Points on a hilly landscape, in no order, each with its height.
A ball rolls from a point to the lowest of its 4 nearest points, and stops where none of them is lower. Distance is the straight distance between rows; heights are no part of it.
z_263 height 199: [144 118 155 134 147 178 127 154 127 135 116 200  82 135 134 129 134 152
 115 138]
z_841 height 73: [153 103 111  99 108  92 131 136 141 153 161  69 134 163 102 122 157 111
 101 165]
z_551 height 222: [170 112 116  86 101 140 133 153 125 194 153  74 113 149 131 161 202 103
 112 144]
z_569 height 443: [131 110 162 119 101 119  91 144 125 141 156 101 171 117 103 110 104 126
 126 167]
z_614 height 182: [116 114 153 120 154 149  97 151 113 136 110 176  99 113 148 117 104 126
 130 155]
z_407 height 239: [161 111 139 132 119 113 116 134 131 175 186  91 175 145 103 108 138 127
 117 143]
z_377 height 292: [150 116 133 137  99  88  85 118 162 125 136  98 139 118 102 111  92 103
 128 173]
z_133 height 132: [ 76 157  89 163 121 107 153  99 143  81 111 100  90 136 155 151 111 154
 124  67]
z_441 height 48: [152 110 167  87 139 156 107 177  91 163 150 184 117 100 138 107 112 156
 182 122]
z_711 height 280: [192 136 142 138 121 107 150 132 110 178 174 113 231 134 125 107 160 135
 137 112]
z_727 height 257: [ 93 149 119 154 161 167 135 107 170 101 102 188  54 110 111 112 113 115
 170 116]
z_821 height 35: [ 83 106 120 147 126 147 108 116 153  84 105 135 117  62 115 120  92  69
 194 172]
z_460 height 218: [143 135 131 142 157 175 140 127 151 104  93 209  62 129 121 113 112 146
 143 126]
z_968 height 264: [150 106  85 100 118 105 149 119 129 126 138  71  88 168 175 142 160 102
 115 147]
z_803 height 59: [143 142 109  67 109  99 118 126 104 157 143  92 106 160 153 130 180 134
  89 144]
z_822 height 229: [152 141 125 127 148 145 133 122 114 108  67 152 102 146 133 144 188 173
  67 148]
z_440 height 158: [119 108 145 127  96 113  93 129 140 114 134 121 132 121 121 115  95 111
 125 176]
z_945 height 402: [134  96 170 127 103 160 102 156 114 159 142 120 197  95 106 110 105 113
 148 125]
z_492 height 276: [174 119 154 135 125 105 108 149 160 157 162  92 183 135  97  97 125 137
 128 144]
z_514 height 426: [202 130 142 120 127 139 174 144  55 177 141 150 237 105 140 130 117 105
 137  80]
z_127 height 64: [ 44 128  92 162 119  92 136 100 172  71 126  89 102 110  99 150  68 118
 162  90]
z_948 height 661: [134 102 155 159 110 118  73 154 175 101 112 111 164  64  86  91 127 105
 184 176]
z_183 height 81: [ 48 149  97 171 147  81 158 105 158  73 141  95  87 117 155 152 103 165
 122  60]
z_32 height 60: [150 126 138  82 114 116 115 138 114 147 167  79 143 169 127 125 158 129
  92 146]
z_539 height 216: [136 127 106 157 146 150 151 106 130  78  72 151  90 154 136 157 150 133
  87 122]
z_292 height 271: [141 164 169 109 128 146 132 156  61 151 136 145 151 157 137 131 181 168
 105 117]
z_544 height 25: [106 136 146 113 152 160 112 115 156 100 121 193  71  89 125  72 120 132
 208 144]
z_230 height 202: [152  89  97 115 103 115 152 150 134 163 145  66  97 153 134 165 154  87
  94 160]
z_79 height 283: [116 138 121 136 172 164 147 105 183 105 100 227  53 114 113 101 100 128
 160 110]
z_466 height 306: [147 140 158  99 132 132 135 132  58 163 159 125 199 135 140 116 159 156
 115 109]
z_17 height 84: [ 88 125  86 131 104  86 137  82 157  65 121 100 114 116 113 127  67  82
 149 131]
z_977 height 315: [132 115 131 114  97  98 116 123 140 113 153  99 124 138 123 114 109 111
 109 167]
z_52 height 85: [ 55 145 100 153 130 130 111  96 156  81  87 146  92 112 113 139  90 109
 163 116]
z_585 height 38: [ 87 148  99 158 138 122 126 106 126  83  83 154  98 141 135 148  92 141
 103 109]
z_57 height 26: [139 144 118  79 136 118 122 135  80 132 133 103 118 176 141 131 173 139
  95 150]
z_512 height 50: [110 114 132 123 112 119  92 126 124 107 112 124 122 103 110 113  74  95
 142 177]
z_55 height 93: [152 153 106  59 116 115 137 143 102 188 139  90 122 161 145 144 193 118
 116 125]
z_610 height 310: [116 123  89 135 128  88 156  95 136  87 121  87 105 164 173 137 133 107
 123 121]
z_558 height 177: [166 106 119 129 114 106 108 159 179 177 162  70 155 164  97 108 142 127
 120 152]
z_95 height 49: [ 50 147  91 181 138 103 135 114 150  72 121  98  94 102 134 149  82 128
 131  68]
z_696 height 451: [142 119 122 104 126 101 115 120 124 100 123 105 107 163 140 132 119 118
 117 156]
z_69 height 303: [163 124 172 155 124  97 119 145 119 181 169 116 232 110 109 106 132 143
 150 110]
z_384 height 107: [143 140  92  99 133  97 137 109 114 103 102 115  81 167 160 145 171 145
 104 126]
z_596 height 254: [104 142 110 152 140 142 152 105 150  80  63 147  85 150 140 154 130 152
  95 106]
z_926 height 504: [134  95 172 148  96 128  97 160 146 128 127 111 188  92 111  92 110 120
 142 162]
z_964 height 327: [136 131 156 104 132 139 114 156  74 160 159 140 175 136 127 124 125 152
 114 124]
z_722 height 282: [108 144 116 152 148 185 149 110 162  99  91 194  72 126 119 143 119 140
 119 121]
z_930 height 219: [126 122 142 139 149 180 130 133 146 120 104 211  77 125 127 114 105 135
 161 131]
z_786 height 65: [128 135 166  98 148 167 100 154 118 147 157 184  92  93 162  81 119 144
 207 121]
z_997 height 63: [ 84 104 127 118 143 164 100 124 140  97 111 170  79  87 129 105 109 101
 216 152]
z_436 height 134: [ 72 143 114 202 146  99 159 105 167  67 128 115  84 118 126 169 108 175
  97  63]
z_519 height 270: [190 128 147 141 122 106 149 126 154 185 182 101 211 161 104  92 154 133
 135 116]
z_607 height 119: [ 79 142 101 137 159 151 101 107 169  98 110 164  84 105 107 137 102 110
 168 127]
z_831 height 69: [155 142 100  97 131 114 115 136 108 115 105 112  89 156 151 124 178 154
  78 142]
z_890 height 125: [119 112 160 135 124 142  97 147 107 125 136 152 140  94 133 102 102 118
 151 157]
z_779 height 208: [156 145 174 121 154 173 123 167  76 162 142 172 115 128 152 130 141 168
 115 129]
z_470 height 376: [151 122 177 130  97 124 106 144 125 148 150 111 195 126 107 100 123 131
 124 126]
z_986 height 281: [150  83  63 138 114 105 166 129 151 134 143  80  94 155 162 171 159  88
 139 127]
z_151 height 124: [ 78 130 113 136 149 153 113 112 153 104  85 167  87 103 130 126  93 106
 155 144]
z_41 height 287: [ 90 154 109 173 138 142 165  85 132  71  86 158  85 129 125 174 142 155
 102  78]
z_278 height 334: [166 117 169 132 115 136 120 147  94 173 148 136 225  95 110 125 105 131
 150 102]
z_427 height 29: [ 70 142 108 175 145 148 160 116 166  94  91 171  73 115 113 161  87 156
 105  78]
z_782 height 326: [146 177 152 108 131 138 138 135  44 178 158 113 197 139 139 121 186 146
 114 127]
z_796 height 188: [169 164 135  93 119 127 110 125 103 127  84 131 115 148 142 133 206 167
  75 143]
z_165 height 475: [ 88 147 118 166 149 161 162 115 188  97  74 183  61 113  99 134 102 132
 133  91]
z_224 height 83: [120 117 182 112 133 170 121 175  86 171 161 183 150  98 141 126 101 137
 149 115]
z_568 height 205: [124 114  78 142 110  76 166  87 151 104 145  86 110 156 145 135 113  90
 127 112]
z_611 height 168: [145 146 100 131 136 107 155 102 118  79  77 127 102 147 142 144 163 156
  85 103]
z_338 height 74: [176 104 107 127 128 123 140 173 170 217 160  67 164 149 117 141 201  87
  98 158]
z_612 height 296: [207 126 150 157 117 101 135 128 106 166 137 130 252 109 124 116 115 135
 155  92]
z_197 height 340: [177 139 154 162 128  95  99 148 180 181 162 122 202 132  95 111 128 130
 131 130]
z_388 height 180: [140 142  71 114 125  96 143  89 132 102 120  96  88 173 169 142 148 125
 116 134]
z_879 height 120: [149 137 173  96 153 163 142 156  52 177 151 182 176 100 119 123 112 147
 171  75]
z_709 height 449: [ 88 106 129 160 137 177 197  95 169  82 108 146  57 102  77 172 116 152
  97  74]
z_969 height 268: [120 111 159 113 117 130  90 127 112 126 123 117 137 125 125 120 100 121
 115 167]
z_577 height 341: [159 160 146 115 140 158 139 142  45 180 143 165 217 127 150 142 143 157
 124  83]
z_795 height 76: [ 58 134  98 148 115 114 118  93 163  75  92 119 111  93 101 134  76  68
 165 129]
z_232 height 294: [157 128 161 126 120 117 134 137  90 169 177 125 229 144 132 114 126 137
 124 117]
z_499 height 339: [116 112 102 140 100  88 115 108 142  97 131 111 136 133 125 123  88 101
 116 156]
z_268 height 142: [ 97 120 115 120 132 119  95 123 120 128 115 150 111 117 141 133  94 107
 140 167]
z_49 height 289: [115 154 107 115 142 126 117 114 102 100 102 144 107 153 155 140 114 122
 104 158]
z_875 height 354: [105 134 119 169 121 154 201  99 162  76  87 149  90 120 107 174 152 145
  74  92]
z_726 height 75: [143 169 132  76 124 122 117 136  90 153 150  96 143 159 153 117 217 166
  94 144]
z_213 height 246: [115 130  96 129 120  95 121  90 149  96 113 121 111 141 140 133  84 105
 112 146]
z_70 height 211: [107 116 151 109 136 155  92 161  93 139 124 159 126 125 143 127 125 148
 115 148]
z_753 height 234: [167 110 100 118 117 128 137 167 145 209 123  51 148 138 123 173 205  81
 101 132]
z_653 height 37: [119  90 174 120 126 163  94 163 118 143 135 126 130  63 116  93 110 109
 194 155]
z_858 height 117: [160 121 126  67 125 118 145 146 118 176 171  59 157 145 115 116 178 124
 113 153]
z_675 height 214: [125 124 172 113 137 169 142 144  59 175 158 154 197 119 137 113 123 157
 126 124]
z_246 height 141: [ 80 132  85 163 132  80 167  72 164  86 135  85  94 138 156 156  85 119
 139  84]

Where does a ball stop that starts at each point below?
z_964: z_441
z_727: z_544
z_610: z_57
z_930: z_653
z_577: z_441
z_232: z_57
z_968: z_57
z_197: z_57
